Points on a hilly landscape, in no order, each with its height.
A climber steps from a point to whichever of its 3 nearest points has the largest rise for the distance, and stops where none of them is higher. Distance is the straight distance between rows; heights are no part of it.
Zoful: [155 198 161 127  98 139 133 148  97 105  81  99  75 125 159 161 147 144
 120 166 110  76 189 159 154 140 145 112 131 154 119 135 114 133 129 110
 121 127 135 136 113 137 142 127 102 101 156 116 131 138]  (h 483)
Zus: [150  97 142 125 127 119 128 112 101 129 124  65 124 129 153 135 153 168
  94 109 130 108 143 127 165  67 107 152 155 143 118 154 145  79 121 107
 143 147 134 138  74 125 147 130  96 121 117 114 126 148]  (h 554)
Ter: [100  69 116 131 159 113 117 118 174 160 171 204 174 110 102 106 104  82
 154 127 145 177  58  93  91 149 135 144 120 107 159 111 120 162 117 164
 139 125 134 116 158 129  96 124 184 146  91 147 130 118]  (h 324)
gapig: [115  63 131 128 170 115 109 105 180 145 197 227 197  69  95 109  96  50
 167 153 141 174  61  97  66 187 160 158  99  78 159  89 109 185 130 168
 139  90 111 129 188 125 108 125 200 138  86 150 130 100]  (h 652)
dede: [127  81 135 135 135 126 128 114 130 144 126 105 136 135 141 122 134 167
 103 103 141 139 107 114 159  78  95 148 156 135 129 150 150 100 124 123
 142 138 136 123  90 127 132 127 114 131 107 113 124 151]  (h 680)
labos: [103 210 144 116 102 127 119 153 130 132  69 171  81 162 150 149 127 114
 128 172 121  76 171 179 119 174 180  86  87 117 161 108  64 159 126 127
 101 133 133 129 129 162 109 136 126 124 169 146 128  86]  (h 400)
Leka: [110 226 161 137 109 152 107 164 125 115  79 141  50 147 170 166 138 107
 136 187 119  68 184 178 139 190 177  74  95 152 150  88  91 170 120 125
 106 124 116 123 150 161 121 121 123  84 183 137 118 114]  (h 512)
sefu: [136 162 153 135 114 147 144 117  99 122 103  62  87 135 162 144 151 166
 108 141 123  85 144 136 164  99 114 111 142 150 116 159 130 110 138  93
 131 126 107 148  89 127 146 141  91 123 144 127 103 128]  (h 609)
Romuf: [144 141  81 100 110 104 122 163 129 107 147 165 164 167  73 125 104 110
 135  90 112 130 167 157  79 120 148 137 121  88  97 116  98 108 133 132
 112 138 173 122 128 103 119 127 141 170 139 117 175 109]  (h 632)
nef: [ 90  97 137 143 143 146 150  95 149 153 118 101 109 138 164 108 134 153
 106 117 159 152  74 108 154 102  93 113 160 155 151 151 158 118 125 120
 134 128 108 133 110 138 122 137 124 130 102 125  87 123]  (h 424)
Tude: [ 69 150 124 126 134 152 166 110 145 157  92 146 102 179 160 113 126 115
 122 151 142 126  88 135 122 137 119  66 110 129 174 148  92 142 123 115
 112 139  94 138 133 139 108 144 141 155 128 164  83  69]  (h 596)
lasev: [167 179 170 138 111 135 123 115  78 109 131   5  73  85 187 180 185 148
 104 168  94  49 156 119 182 103 102 122 145 178  89 138 150 102 134  94
 153 125  87 163 112 140 165 146  62  98 169 139 104 149]  (h 295)
Dal: [129 169 145 123 107 144 144 134 108 123  89 107  94 146 151 141 143 156
 114 143 128  93 150 145 142 111 140 111 135 136 131 154 113 116 136 104
 121 127 130 135  92 136 135 132 113 126 135 127 121 119]  (h 420)
zad: [179  82  86 120 150 102 120 147 127  92 185 126 181 138  39 100  99 129
 135  60 120 171 163 150  97  94 125 169 136 105  72  92 160  94 118 127
 133 161 162 122 140  83 142 122 110 135 119 109 181 158]  (h 237)
Gola: [180  62  98 136 156 104 112 125 146  99 207 147 198 100  27  84  87 135
 154  66 120 187 117 121 107 115 131 181 116 112  86  82 178 127 123 141
 132 149 153 121 168  95 134  99 111 119 114 119 162 170]  (h 52)
Nop: [106  81 132 139 140 135 132 109 146 148 124 114 126 139 141 110 129 160
 109 107 152 157  88 106 152  90  98 132 156 140 145 153 151 116 124 123
 142 137 124 121  95 135 124 128 125 130 103 118 116 145]  (h 585)
luri: [119  80 112 138 142 125 123 122 142 148 140 142 154 136 109 104 116 143
 129  96 141 170  95 106 129 104 112 149 145 126 131 136 142 116 124 145
 139 139 150 113 112 120 120 121 142 135  96 120 138 151]  (h 563)
mekud: [ 97 158 114 113 110 123 141 138 134 149  95 169 122 170 126 131 126 119
 124 136 134 114 124 144 101 127 140 102 116  98 148 143  76 136 135 123
 115 137 147 125 114 138 105 136 136 160 137 144 126  89]  (h 541)
tur: [145 131 153 125 115 133 135 114  98 127 113  52  99 125 164 142 158 167
  99 123 126  90 137 132 171  79 102 128 152 145 120 159 141  92 130  92
 142 133 119 147  81 130 149 137  89 120 134 120 109 142]  (h 496)
vit: [173 195 162 149 106 149 103 158  93  71  93  93  64  81 204 196 166  97
 102 194  78  77 224 152 178 169 123 118 124 203 101 102 143 148 123 130
 151 143 140 136 149 145 152 108  95  48 165 102 136 192]  (h 263)
Gido: [115  86 103 116 154 116 111 125 192 125 200 228 205 132  85 116  88  65
 150 120 121 161  88 126  67 148 149 140  96  70 124  89  79 162 153 162
 136 129 150 135 178  94  97 128 177 160 102 167 143  97]  (h 195)
Nik: [150  46 111 137 149 109 106 126 144 134 166 141 186  97  81  92 106 145
 146  83 138 191  98  99 125 124 117 181 132 119 121 114 175 129 124 156
 140 130 143 107 141 113 135 105 134 124 100 115 151 169]  (h 441)
nulom: [123 171 111 105  96 121 130 154 116 134  92 162 118 160 122 143 124 125
 128 128 124 102 166 160 103 133 159 114 113 107 131 136  82 121 129 124
 112 134 157 126 108 138 114 127 136 149 147 122 154 104]  (h 482)
gefer: [157 146 143 119 100 124 133 140  84 109 102  80 111 126 150 149 153 159
 106 128 119  88 179 144 149  98 133 136 145 137 111 160 124  98 128 107
 131 135 141 135  83 125 146 128 102 119 135 104 136 146]  (h 528)
vifu: [116 227 161 153 113 172 111 162 121 102  86 119  35 142 186 177 144 108
 136 191 116  70 189 166 157 196 159  76 107 171 136  72 108 172 125 121
 119 120 108 126 158 152 132 117 116  71 178 131 113 138]  (h 440)
rapov: [ 95 219 145 138 109 180 145 125 108 132  89  82  62 163 171 129 148 134
 140 168 123  87 122 145 153 163 126  62 108 149 137 124 116 149 143 104
 109 104  68 133 137 137 150 145 106 120 164 166  76  91]  (h 282)
Kovo: [148 148  85 104 112 101 128 171 110 100 134 152 157 155  76 131 109 115
 129  85 113 128 188 160  89 119 145 139 128 101  93 118 105  99 131 125
 113 142 168 122 120 103 127 125 136 153 138 103 181 122]  (h 631)
tagi: [ 77 130 124 135 134 152 158 112 149 155 103 136 109 171 145 116 125 130
 121 132 149 140  86 127 128 116 113  90 134 134 159 152 111 131 130 119
 121 135 111 129 116 141 110 135 135 147 114 144  95  90]  (h 445)
muv: [ 94 101 101 128 141 119 127 125 168 159 149 197 164 153 104 121 109  95
 140 121 139 162  77 113  93 122 132 131 124 101 154 121  98 146 126 150
 133 141 150 121 139 123 100 136 166 162 100 146 132 107]  (h 547)
bovu: [ 97 224 152 136 110 165 137 136 117 130  80 107  54 165 168 146 139 128
 146 174 126  78 139 160 145 173 140  59  94 146 148 118  95 159 127 108
 103 114  78 127 143 144 136 141 110 114 177 167  84  88]  (h 305)
guli: [133  93 134 134 129 126 130 111 114 143 119  82 122 134 150 126 144 168
 100 108 138 124 118 117 161  71 101 139 154 140 131 159 149  96 129 110
 137 139 129 134  84 127 138 134 105 125 112 114 119 148]  (h 617)
mosur: [ 94 126 134 142 146 163 150  91 132 143 117  61  98 140 182 114 148 170
  99 128 144 131  82 117 165  99  86  98 154 154 133 155 155 107 149  96
 126 121  82 146 103 127 145 153 108 128 121 141  74 118]  (h 262)
difom: [158 168 114 102  93 108 129 170  91  96  95 137 127 141 120 144 129 127
 128 118 115 101 211 161 109 126 159 136 130 117 105 143 107 100 125 125
 112 136 159 119 108 124 133 121 135 132 142  92 164 128]  (h 604)
Sov: [185  93  80 122 149  99 130 142 144  82 203 140 179 135  15 100  84 116
 137  63 112 172 171 157  84 101 138 157 128 104  67  81 155 102 116 117
 131 163 169 131 157  76 124 119 103 132 127 113 180 150]  (h 599)
kotu: [127 227 166 150 106 169 126 145 109 109  86  75  45 134 178 170 155 136
 140 183 112  65 163 155 166 179 130  81 113 167 120 110 124 156 136 108
 125 105  84 132 144 138 144 135  96  90 179 143 104 129]  (h 173)
ruke: [139 138 157 128 135 138 124  89  92 135 135  11  85 109 190 147 173 172
  89 135 117  78 112 120 188  82  82 124 160 162 104 150 160  89 142  83
 143 127  79 172 104 139 162 155  73 114 155 138  87 132]  (h 376)
Gepiz: [ 97 218 151 121 102 153 132 141 125 134  74 146  71 169 154 143 138 116
 135 172 130  76 144 172 132 173 158  66  90 129 161 113  80 161 124 119
  98 131 102 127 132 153 126 134 123 117 173 164 102  80]  (h 346)
robag: [173 135 120 114 102 108 130 155  80  96 105  98 133 132 124 143 137 141
 116 107 115 105 200 151 119  99 138 156 143 121 101 149 125  85 120 121
 134 150 156 126  91 112 146 122 122 136 135  89 164 144]  (h 605)
nifut: [170  46 106 135 156  97 104 127 125 114 176 121 195  99  65  88 107 150
 146  65 132 185 116 114 128 104 110 190 131 114  99 103 182 114 118 148
 141 149 150 112 141 103 141 109 113 123 109 114 157 178]  (h 258)
Resor: [162 172 161 125  94 129 134 140  81 102  95  70  94 113 167 161 161 150
 105 147 109  71 189 142 160 112 132 127 136 153 111 152 122 109 124 101
 137 127 129 141  95 130 151 128  90 107 143 115 127 144]  (h 431)
vafo: [127  49 128 132 160 104 119 108 156 149 173 181 185  43  75 101 101 116
 160 126 144 197  72  67 106 175 132 179 121 107 154 114 177 160 123 162
 122  81 121 107 177 150 115 104 162 122  92 118 141 145]  (h 566)
Bop: [184 146 141 110  89 106 127 148  68  85 102  76 120 109 148 156 153 133
 105 132 105  83 217 148 140 110 134 154 144 141 103 157 130  86 116 118
 135 148 148 130  90 122 154 124 109 116 140  92 154 152]  (h 600)
Fanem: [116 125  85 109 121 115 122 150 147 137 144 187 161 175  81 126 107 106
 138 103 120 143 125 142  85 117 140 127 119  89 117 121  89 123 136 141
 122 145 168 119 131 107 110 129 151 169 124 139 159 104]  (h 647)
Vofu: [120  61 123 132 163 116 113 113 168 154 184 198 180  77  85  99 101  92
 162 128 147 187  60  83  95 164 142 162 115 100 150 110 146 165 125 168
 134 103 131 109 173 135 109 113 179 137  93 134 137 137]  (h 639)
zuzo: [130 117  92 112 123 119 124 143 133 133 137 162 156 164  93 120 115 124
 138  93 130 147 129 131 105 101 135 141 130 100 116 133 102 115 135 136
 124 138 168 116 112 111 112 129 151 161 118 121 161 120]  (h 641)
lifib: [102  78 117 140 149 127 125 119 158 160 138 161 158 132 109 105 115 128
 133 107 149 173  78  95 126 114 120 141 142 123 146 136 143 132 118 146
 137 135 143 113 122 130 112 124 152 142  95 124 129 143]  (h 539)
sareb: [190 172 166 128  92 119 125 153  73  82  91  76  97  80 181 179 163 125
 103 170  91  68 229 148 163 128 134 140 136 176 104 145 132 117 113 118
 143 138 140 135 116 138 159 119  98  90 159 104 137 167]  (h 398)
Zez: [191 178 166 139  99 134 109 150  79  72 102  79  79  69 203 198 175 100
  99 185  72  69 240 141 179 151 118 129 131 199 102 116 144 133 113 130
 156 146 137 143 144 141 153 113  92  59 163  99 135 187]  (h 251)
mula: [ 73 118 116 131 136 135 148 110 158 163 118 170 128 165 132 112 117 106
 131 133 147 150  77 121 112 118 125 102 125 117 169 145  98 137 121 126
 129 143 130 130 124 135 101 135 155 157 108 149 112 102]  (h 349)
vavar: [ 63  82 141 149 170 135 154 100 179 174 135 161 126 122 144  97 116  91
 127 144 169 176  52  80 120 154 118 112 135 141 179 131 143 146  96 145
 134 121  89 120 146 154  94 139 174 133  93 134  91 102]  (h 410)
Favu: [ 92  58 148 145 172 109 131 103 176 168 162 199 157  72 114 107 106  74
 159 152 163 188  46  65  90 181 144 150 125 115 175 112 142 166 105 164
 140 100 109 118 161 160  98 131 182 131  86 133 119 110]  (h 214)
Dovo: [118  64 113 143 150 115 118 114 160 160 160 183 170 104  95 101 110 112
 151 106 145 187  68  87 112 137 129 156 133 120 149 124 150 154 122 159
 135 117 139 108 148 132 110 112 163 140  89 127 135 146]  (h 433)
nal: [108 145  98 107 111 115 125 148 139 143 117 187 142 174 105 136 114 110
 129 122 125 122 135 152  91 130 144 115 110  89 135 131  73 136 140 139
 115 143 165 129 122 123 104 134 151 166 138 144 150  91]  (h 621)
Supa: [134 141  93 103 104 109 129 156 118 118 126 168 149 166  92 134 117 123
 134 102 120 126 156 149  92 116 146 136 125  97 113 131  95 112 131 132
 110 140 166 119 110 114 120 127 143 158 133 119 164 108]  (h 636)
lipor: [166  45 113 133 154 102 104 117 142 122 179 142 206  59  57  86  97 150
 159  84 131 199  94  94 117 144 112 191 121 112 119 108 196 137 127 158
 134 121 135 107 172 121 140  97 126 115 107 111 150 178]  (h 543)
dure: [173  97 121 121 116 101 125 135  84 114 122  76 143 128 132 131 143 153
 107  98 127 111 177 136 140  75 120 165 152 124 105 145 141  74 119 113
 140 156 149 130  80 109 154 123 111 128 118 102 157 152]  (h 542)
nunib: [138  96  89 117 145 113 115 130 163 124 195 191 193 138  57 103  92 106
 155  87 122 171 104 124  86 121 135 146 113  93 108  89 123 142 138 150
 125 135 160 123 162  94 116 112 162 154 110 134 157 132]  (h 227)
rus: [181 183 153 121  89 124 120 167  76  75  85 104  98  92 172 167 148 118
 112 155  92  79 240 162 152 140 155 136 133 158 108 139 119 120 115 133
 130 134 153 128 121 135 148 117 116  90 152  87 149 161]  (h 451)
Fod: [ 79 193 127 140 120 190 142 100 100 137 102  48  77 155 194 123 161 143
 132 147 127 103  92 128 160 154  97  68 123 157 127 149 139 135 155 104
 113  94  41 142 130 122 158 160 111 129 156 164  63  81]  (h 253)
Sof: [159 153 164 128 119 136 122  97  81 124 135   9  79  95 177 163 178 163
  91 146 102  55 132 123 189  86  95 130 151 169 100 152 156  85 134  87
 144 124  90 163  97 136 164 151  70 112 162 135  98 143]  (h 326)
lar: [154 174 145 121  97 127 134 146  89 111  88 107  98 134 145 152 141 150
 118 140 115  81 187 147 140 116 145 123 134 136 118 156 112 112 131 117
 123 132 142 126  95 133 136 129 110 120 146 103 141 138]  (h 479)
pobe: [131 181 150 139 124 161 133 103  96 120 116  20  70 121 185 149 170 166
 117 148 117  78 112 128 177 116  93 101 140 162 104 142 146 112 152  88
 137 107  66 159 112 130 164 160  81 119 162 152  81 120]  (h 385)
fino: [144 209 157 130  98 138 129 157  97 101  76 121  67 126 162 166 140 132
 125 169 111  75 200 164 148 150 159 105 120 151 124 127 108 143 129 118
 122 122 132 128 122 150 130 119 109  97 161 116 135 135]  (h 650)
Bitof: [ 96 236 158 148 118 171 111 157 123 123  84 120  41 159 183 167 140 105
 141 193 127  67 169 173 144 209 158  62  91 160 143  70  98 176 122 125
 107 117  86 129 165 149 130 123 113  78 187 155 104 108]  (h 718)
Poba: [165 175 164 132 100 129 135 130  79 101 102  54  81 106 170 167 167 150
 106 158 104  64 177 140 169 108 123 127 139 156 107 154 131 109 129  96
 141 127 116 147  95 132 151 134  82 106 155 121 115 144]  (h 361)
Fipo: [121 217 156 133 105 158 140 138 112 122  79 100  59 153 161 152 142 143
 134 170 123  73 157 155 150 156 147  80 108 146 138 127 103 150 131 105
 108 116 100 133 129 148 136 135 103 107 167 148 100 109]  (h 291)
toru: [ 79  76 131 144 168 119 138 109 182 171 147 200 151 116 122 105 108  74
 144 139 160 178  55  92  95 154 133 131 126 116 177 119 113 163 106 160
 142 127 113 122 155 141  91 143 185 144  89 152 121 106]  (h 218)
sok: [147 126  98 113 116 115 128 152 115 125 121 134 148 157 100 130 122 140
 128  99 128 131 158 143 111 100 135 145 139 110 107 143 119  97 125 125
 127 143 162 118  97 108 129 128 137 143 119 110 160 133]  (h 633)
binoz: [140 130 128 124 112 127 139 129 105 131 107 106 119 149 137 136 140 159
 113 113 133 114 146 133 133  87 124 135 148 128 122 157 117 100 130 112
 128 136 148 130  81 120 138 127 114 134 116 111 138 129]  (h 601)
gil: [101 200 141 140 114 181 138 110 111 133 103  46  63 144 184 132 156 157
 132 152 122  92 113 137 165 147 100  76 127 155 122 144 135 131 151 101
 117  99  52 146 125 128 158 155  97 120 155 162  72 102]  (h 278)
gilu: [119 197 144 118 100 142 137 145 115 126  76 130  78 160 146 146 136 134
 130 160 126  84 159 161 135 147 157  93 113 127 145 137  90 141 134 109
 106 125 128 125 115 147 120 134 112 124 157 134 120 100]  (h 386)
gef: [ 93  56 144 142 166 111 131 102 173 165 147 171 148  82 124  94 112 108
 142 139 170 185  54  66 116 163 124 143 141 129 171 126 173 154 103 161
 139 104 110 108 147 158  97 117 164 120  89 120 115 138]  (h 134)
rurek: [125 125 149 133 135 148 138  98 111 134 124  42  93 126 178 136 157 174
  92 128 131 104 106 122 176  81  86 117 155 155 123 153 153  98 140  90
 133 127  94 152  95 133 152 148  88 126 135 127  86 129]  (h 411)
bov: [ 71  88 136 146 155 145 153  98 165 159 120 133 116 138 156 100 124 133
 117 124 166 164  59  92 137 116 105 104 147 152 161 148 148 132 118 129
 133 127 105 121 128 143 108 134 147 129  96 130  88 120]  (h 423)
Defi: [143  99  80 112 140 109 120 139 168 110 205 194 190 149  42 104  89 101
 149  80 117 162 120 135  82 119 141 143 106  88  94  86 118 129 136 144
 125 142 168 126 168  87 111 114 150 156 119 137 167 123]  (h 230)
Tobop: [144 148 113 110 101 119 135 150 101 122 107 128 132 155 117 134 130 144
 123 111 125 115 167 147 115 106 136 136 136 114 112 149 107 103 125 121
 116 137 159 124  91 118 132 132 129 137 127 105 157 127]  (h 626)
zesaf: [ 77 165 135 133 128 178 160 100 124 140 102  80  88 162 173 118 143 146
 122 143 139 116  91 123 151 129 106  71 130 151 144 156 131 128 143  98
 116 112  68 142 127 130 139 152 118 133 135 156  72  88]  (h 374)
selap: [103  59 137 143 156 122 131 103 155 160 136 136 149 103 133  97 122 143
 126 111 161 177  73  85 149 119 102 149 154 139 154 142 177 133 119 150
 138 119 123 107 122 145 117 118 138 118  93 115 113 156]  (h 544)
tif: [171 145  99 102 107  98 130 169  90  95 124 124 149 143  88 133 124 122
 122  94 112 124 206 158  95 110 143 152 139 103  94 136 122  87 118 125
 119 144 164 124 105 107 144 129 126 146 131  97 174 133]  (h 624)
keles: [133  29 137 140 156  99 104 114 144 150 151 137 183  58 107  91 113 154
 135 107 151 194  78  70 144 139  98 187 144 130 147 129 202 139 121 167
 143 104 130 106 141 143 129 112 125 111  97 104 134 172]  (h 580)
Tuga: [145  54 120 138 144 110 107 120 128 140 145 102 163 120 117 109 125 168
 113  86 141 159 114 108 152  80  97 174 150 129 120 139 165 102 115 142
 144 146 148 113  98 118 135 117 117 128 100 111 145 166]  (h 540)
lopar: [ 59 147 127 130 139 168 168  96 142 154 108 114  94 169 177 102 135 117
 126 151 150 137  74 122 138 136 106  64 118 149 165 147 119 134 127 111
 106 129  70 142 136 132 123 149 145 147 128 167  63  69]  (h 460)
lazu: [115  48 147 129 173  95 121  92 156 162 175 199 175  29  86 127 112  84
 168 167 159 182  61  66  82 211 161 168 104  86 178 106 153 169 117 162
 124  54  93 121 179 160 102 108 176 117  97 115 143  97]  (h 247)
Tomim: [153  58 110 129 160 114 108 116 156 127 194 177 200  72  55  90  87 124
 163  92 129 198  79  90 100 144 134 178 117 107 126  97 174 149 131 163
 126 112 143 115 184 119 125  97 150 123 108 118 145 161]  (h 484)
bagut: [154  97 115 120 115 113 125 141  99 117 126  98 146 141 117 122 130 152
 117  90 131 121 152 133 131  80 115 164 148 118 110 146 137  89 121 127
 137 149 154 117  82 110 144 126 118 135 113 103 153 151]  (h 589)
ludir: [ 99 165 109 102 102 109 127 151 137 138 100 196 135 176 122 141 116 101
 126 144 124 103 143 168  89 149 165  99  98  78 148 121  48 147 138 138
 105 142 156 129 123 135  99 142 144 163 151 150 150  75]  (h 529)
Nedaz: [144 203 165 149 107 158 136 126  97 107  98  38  60 120 184 160 168 150
 126 174 107  63 154 138 172 144 114  99 130 166 102 124 137 126 145  98
 137 106  77 145 121 139 161 148  83 103 169 144  97 136]  (h 240)
mitug: [116 112 132 134 125 140 142 115 125 141 108 100 116 151 152 125 136 161
 104 117 148 128 105 123 148  88 104 124 154 137 135 157 131 108 131 111
 134 134 130 138  90 133 128 138 114 134 117 121 111 130]  (h 552)
Dadu: [151  42 117 135 153 103 106 108 148 136 178 155 203  46  69  92  97 151
 157 101 135 194  86  79 121 154 122 192 120 112 132 117 189 150 129 165
 124 103 135 104 169 131 134  93 136 116 104 112 149 172]  (h 603)
Nenat: [140  87  97 121 150 118 112 119 184 123 213 210 197 123  57  99  87  86
 158 101 118 168  91 120  79 137 148 151 104  85 114  79 114 154 141 162
 131 127 153 129 182  98 108 111 168 153 103 147 149 122]  (h 215)
Feto: [ 77 191 134 128 117 164 156 114 129 143  87 115  86 179 163 123 134 129
 130 154 135 103 107 147 132 145 125  57 103 132 162 142  94 147 135 102
 100 127  83 135 137 139 128 145 123 143 150 170  79  68]  (h 458)
dab: [138 220 157 138 105 148 107 167 114  97  80 133  57 125 175 175 140 110
 127 185 109  75 212 172 155 180 175  90 112 165 133  98 106 160 122 130
 118 124 137 122 143 158 124 114 120  80 168 110 130 143]  (h 495)
mapog: [115  57 124 144 152 119 122 113 156 156 144 148 159 106 114  98 110 142
 133 102 151 185  77  91 132 121 106 158 144 132 152 136 167 131 121 156
 137 123 137 105 119 135 114 119 149 128  91 118 126 162]  (h 642)
kef: [114 103  97 119 137 118 117 139 154 143 155 185 171 155  87 118 109 106
 144 102 130 160  99 120  91 116 130 137 122  99 126 123 103 131 138 148
 126 139 162 116 137 110 107 129 161 164 105 139 147 121]  (h 669)
pom: [201 160 146 114  86 103 118 158  63  69  92  87 118  82 164 166 157 114
 100 147  85  76 252 153 145 125 146 155 136 156 100 149 128  96 104 131
 137 149 158 132 116 134 164 121 113  94 156  93 152 161]  (h 516)
nufu: [192 177 172 137  96 125 120 135  75  83 106  53  79  74 189 187 183 122
  99 180  79  54 213 138 178 127 120 131 135 190  98 139 138 118 113 110
 149 135 126 147 120 137 157 124  80  80 166 113 125 174]  (h 259)
Vufo: [107 103 150 138 144 150 139  89 135 144 119  63 105 137 179 117 149 170
  92 126 144 135  88 115 175  90  80 112 159 155 129 155 161 106 137 105
 136 124  98 144 100 134 143 147 100 125 122 130  86 133]  (h 318)
zek: [ 91 176 134 126 116 162 154 113 126 143  84 114  87 169 157 126 135 144
 126 146 137 110 112 141 137 127 125  74 120 132 151 151 106 135 132 100
 114 122  98 135 118 142 125 143 118 137 138 153  92  91]  (h 396)
Dakib: [120  59 135 126 171 106 113 105 171 157 189 209 186  56  89 110  99  71
 161 149 144 184  58  86  78 183 159 163 102  90 167  97 137 178 123 165
 131  82 120 121 178 141 109 117 194 139  92 135 136 114]  (h 340)
Liru: [149 119  79 108 125 106 120 147 134 116 165 167 172 159  61 118 100 116
 141  81 116 154 145 143  89 106 137 145 128  91  92 110 116 110 135 134
 119 148 167 124 134  93 118 122 145 161 120 118 173 123]  (h 627)
Fufeb: [170 110  86 111 130 100 130 156 124  96 156 131 171 153  59 110 105 126
 131  69 119 150 177 151  85 101 137 155 141  98  79 108 134  90 125 124
 125 150 165 129 128  90 133 124 129 148 128 105 180 139]  (h 584)
masat: [145 216 168 154 115 157 115 163 109  91  90  98  45 112 193 189 156 113
 122 192 102  71 201 156 167 179 141  96 119 189 112  90 123 158 132 121
 136 123 121 131 156 146 142 116  98  60 170 119 125 165]  (h 303)
Makul: [115 128 115 127 120 130 138 129 124 142 107 135 130 166 123 126 127 145
 121 113 139 126 122 133 127  97 125 127 140 119 136 155 108 117 131 118
 123 140 148 124  99 121 123 130 133 146 115 121 133 124]  (h 569)
lepil: [161  80  89 130 143 107 114 139 135 114 178 138 183 137  60 102  97 133
 143  68 129 172 125 125 107  97 124 164 134 109  92 103 151 107 127 139
 130 147 162 119 136  93 130 116 133 139 111 111 171 154]  (h 120)
zapo: [130  63 143 136 145 123 124 100 121 146 132  74 134 124 155 122 142 170
  89  99 143 141 103 110 172  79  81 152 161 147 127 153 164  88 122 113
 146 144 122 132  85 127 134 134  99 120 103 115 114 154]  (h 588)
Mar: [115 153 148 132 126 156 148 100 110 129 108  44  85 138 176 132 160 172
 106 136 133 102 107 130 165  99  98 100 151 155 120 155 139 107 142  90
 129 117  82 151 104 130 149 152  93 123 141 139  78 117]  (h 383)
Vapu: [ 93 171 136 138 130 176 149  97 114 132 112  46  83 147 182 123 157 159
 119 143 137 108  96 129 165 123  93  85 142 152 122 154 151 124 153  95
 121 110  61 152 118 126 155 157 102 130 142 154  66 105]  (h 322)
perun: [134 164 159 137 119 146 138 106  93 121 115  29  79 124 176 148 169 170
 103 147 114  72 133 126 176  98  99 112 153 162 112 150 144 102 143  85
 136 120  86 157  95 134 158 148  82 118 151 135  95 131]  (h 471)
pok: [ 57 134 130 132 147 171 171  89 143 150 115  97  95 162 176 103 138 127
 118 140 156 149  72 110 144 128  97  74 136 153 159 149 144 129 129 117
 122 120  62 137 131 130 128 144 139 137 120 156  61  87]  (h 442)
tidez: [141 104  88 105 139 113 114 133 186 103 217 213 192 150  50 105  83  82
 146  97 111 158 113 143  71 128 148 135  95  73  98  78  92 141 148 151
 126 135 166 136 184  86 105 120 159 160 120 155 156 108]  (h 226)
kos: [157  29 118 135 157  95  94 116 133 136 161 123 195  69  85  94 113 162
 141  78 134 188  97  87 145 125  99 197 132 122 122 117 194 126 118 158
 146 126 137 103 145 123 140 107 117 110 102 110 150 184]  (h 497)
pevik: [134  36 130 138 156  94 108 109 149 148 158 164 188  44  89  99 109 145
 151 119 143 202  75  60 126 164 117 187 129 118 151 128 195 150 121 165
 129  88 121 106 168 141 122 101 145 111  96 107 137 167]  (h 613)
dus: [128 206 141 112  96 127 125 165 111 115  75 153  83 151 145 155 126 129
 129 160 124  73 189 175 127 154 176 105 111 127 137 128  83 145 125 126
 107 124 150 119 121 151 118 126 129 120 164 125 133 107]  (h 450)
datu: [ 92  86 111 137 147 128 135 124 161 163 136 176 153 146 117 108 118 111
 136 117 148 165  77 100 111 118 122 130 133 124 156 139 124 136 117 146
 136 138 140 116 128 131 103 125 161 146  94 132 126 126]  (h 454)
nibi: [ 95  65 136 140 169 112 117 107 185 163 176 220 176  90 107 108 101  52
 152 152 148 179  53  93  76 175 150 150 109  96 167 102 111 178 114 171
 148 108 118 126 173 138  98 135 192 146  85 154 132 102]  (h 323)
Papeb: [175 198 173 144 105 145 121 143  85  84  98  62  66  89 189 190 173 120
 113 187  83  60 204 140 181 148 126 117 130 190  99 117 136 136 128 113
 151 124 118 145 132 139 154 126  82  77 167 116 120 173]  (h 212)
dovit: [101 119  90 100 124 105 118 150 170 131 153 217 180 170  91 126 101  73
 129 122 121 136 115 159  63 142 146 114  89  64 127 100  52 143 156 150
 121 138 160 136 150 101  95 146 163 177 128 163 155  78]  (h 521)
bozel: [128  75 107 132 155 116 111 117 167 146 188 200 193  98  71  97  96  92
 166 108 131 183  73  92  88 144 139 163 114  96 135  96 137 159 130 165
 131 117 148 116 174 119 108 109 174 138  97 134 145 135]  (h 384)
vos: [177  93  93 121 124  96 124 152 103  98 147 101 170 139  77 119 119 139
 129  72 125 142 177 146 107  87 125 169 144 113  84 122 145  78 116 122
 136 153 160 121 108  97 144 125 119 140 123 101 178 145]  (h 478)
tadu: [104 150 125 123 114 143 146 124 123 146  93 127 104 166 140 129 135 145
 124 127 140 121 112 134 133 107 121 103 136 127 148 156 104 122 131 109
 117 133 131 128 102 136 120 131 124 140 125 132 114 110]  (h 507)
Nenun: [ 58 103 135 142 163 150 168  96 167 162 121 140 117 152 161  93 122 108
 121 141 163 165  61  97 133 131 105  90 142 151 172 136 139 133 113 137
 128 126  87 128 139 143 104 138 162 142 107 139  78  96]  (h 681)
zok: [106  80 108 131 163 115 117 115 184 150 182 217 189 118  93 112  96  67
 151 127 137 169  64 107  79 148 143 144 103  89 152 100  96 165 134 164
 141 126 141 128 167 121  97 129 186 156  90 155 139 108]  (h 228)
pabi: [160 102  86 122 145 111 120 136 160  99 211 177 187 144  32  96  85 105
 149  72 114 169 136 141  83 112 137 149 117  93  77  82 139 121 135 134
 125 147 167 125 167  87 116 111 133 144 118 131 172 140]  (h 244)
lol: [147 191 139 115  96 126 133 160 101 109  80 133  89 142 139 154 136 136
 123 147 116  84 200 163 127 138 165 114 118 129 124 145 100 126 129 121
 112 128 152 119 106 141 128 119 124 117 153 116 143 121]  (h 499)
Vimo: [100 117  90 112 128 116 125 142 165 146 148 209 171 166  95 125 109  84
 136 119 125 142 106 143  77 135 141 121 105  80 136 113  65 141 142 145
 125 141 161 125 140 115  97 142 164 174 122 154 149  91]  (h 597)
ver: [110 186 128 105  97 122 125 155 121 129  80 173 104 168 129 147 125 121
 124 151 122  91 166 172 109 152 170  99 106 106 147 132  66 146 133 124
 101 131 146 129 113 146 111 131 135 141 159 139 139  91]  (h 449)
vivir: [161  27 120 129 157  88 109 108 130 128 167 135 204  20  68  97 108 158
 158 108 131 202  94  66 124 165 110 205 119 108 131 123 213 144 126 161
 126  92 119 108 179 137 140  94 122 106 108 100 143 176]  (h 651)
kif: [109 144 109 115 114 129 132 133 131 145 103 157 128 168 122 129 123 132
 127 119 131 129 126 134 110 107 134 115 132 105 136 151  92 122 136 119
 120 142 153 121 107 128 114 132 139 152 125 130 138 107]  (h 546)

For each start below, name the point where the climber stops.
Zez | fino
kif | kef
Kovo | kef
gil | sefu

Call two points neighbours if one is among the 3 nearest of the other. Go from one point of each pair to the other, from neighbour to neighbour, staying as high as possible. Name the lowest point that can't be avoided.
Vofu / Bitof | Dovo
fino / Nenun | pok
mapog / Bitof | lar
sefu / kef | tur
gapig / fino | Dakib
Bitof / fino | dab
mapog / Tude | tagi
Vofu / pevik | vafo
Sov / kef | Fufeb
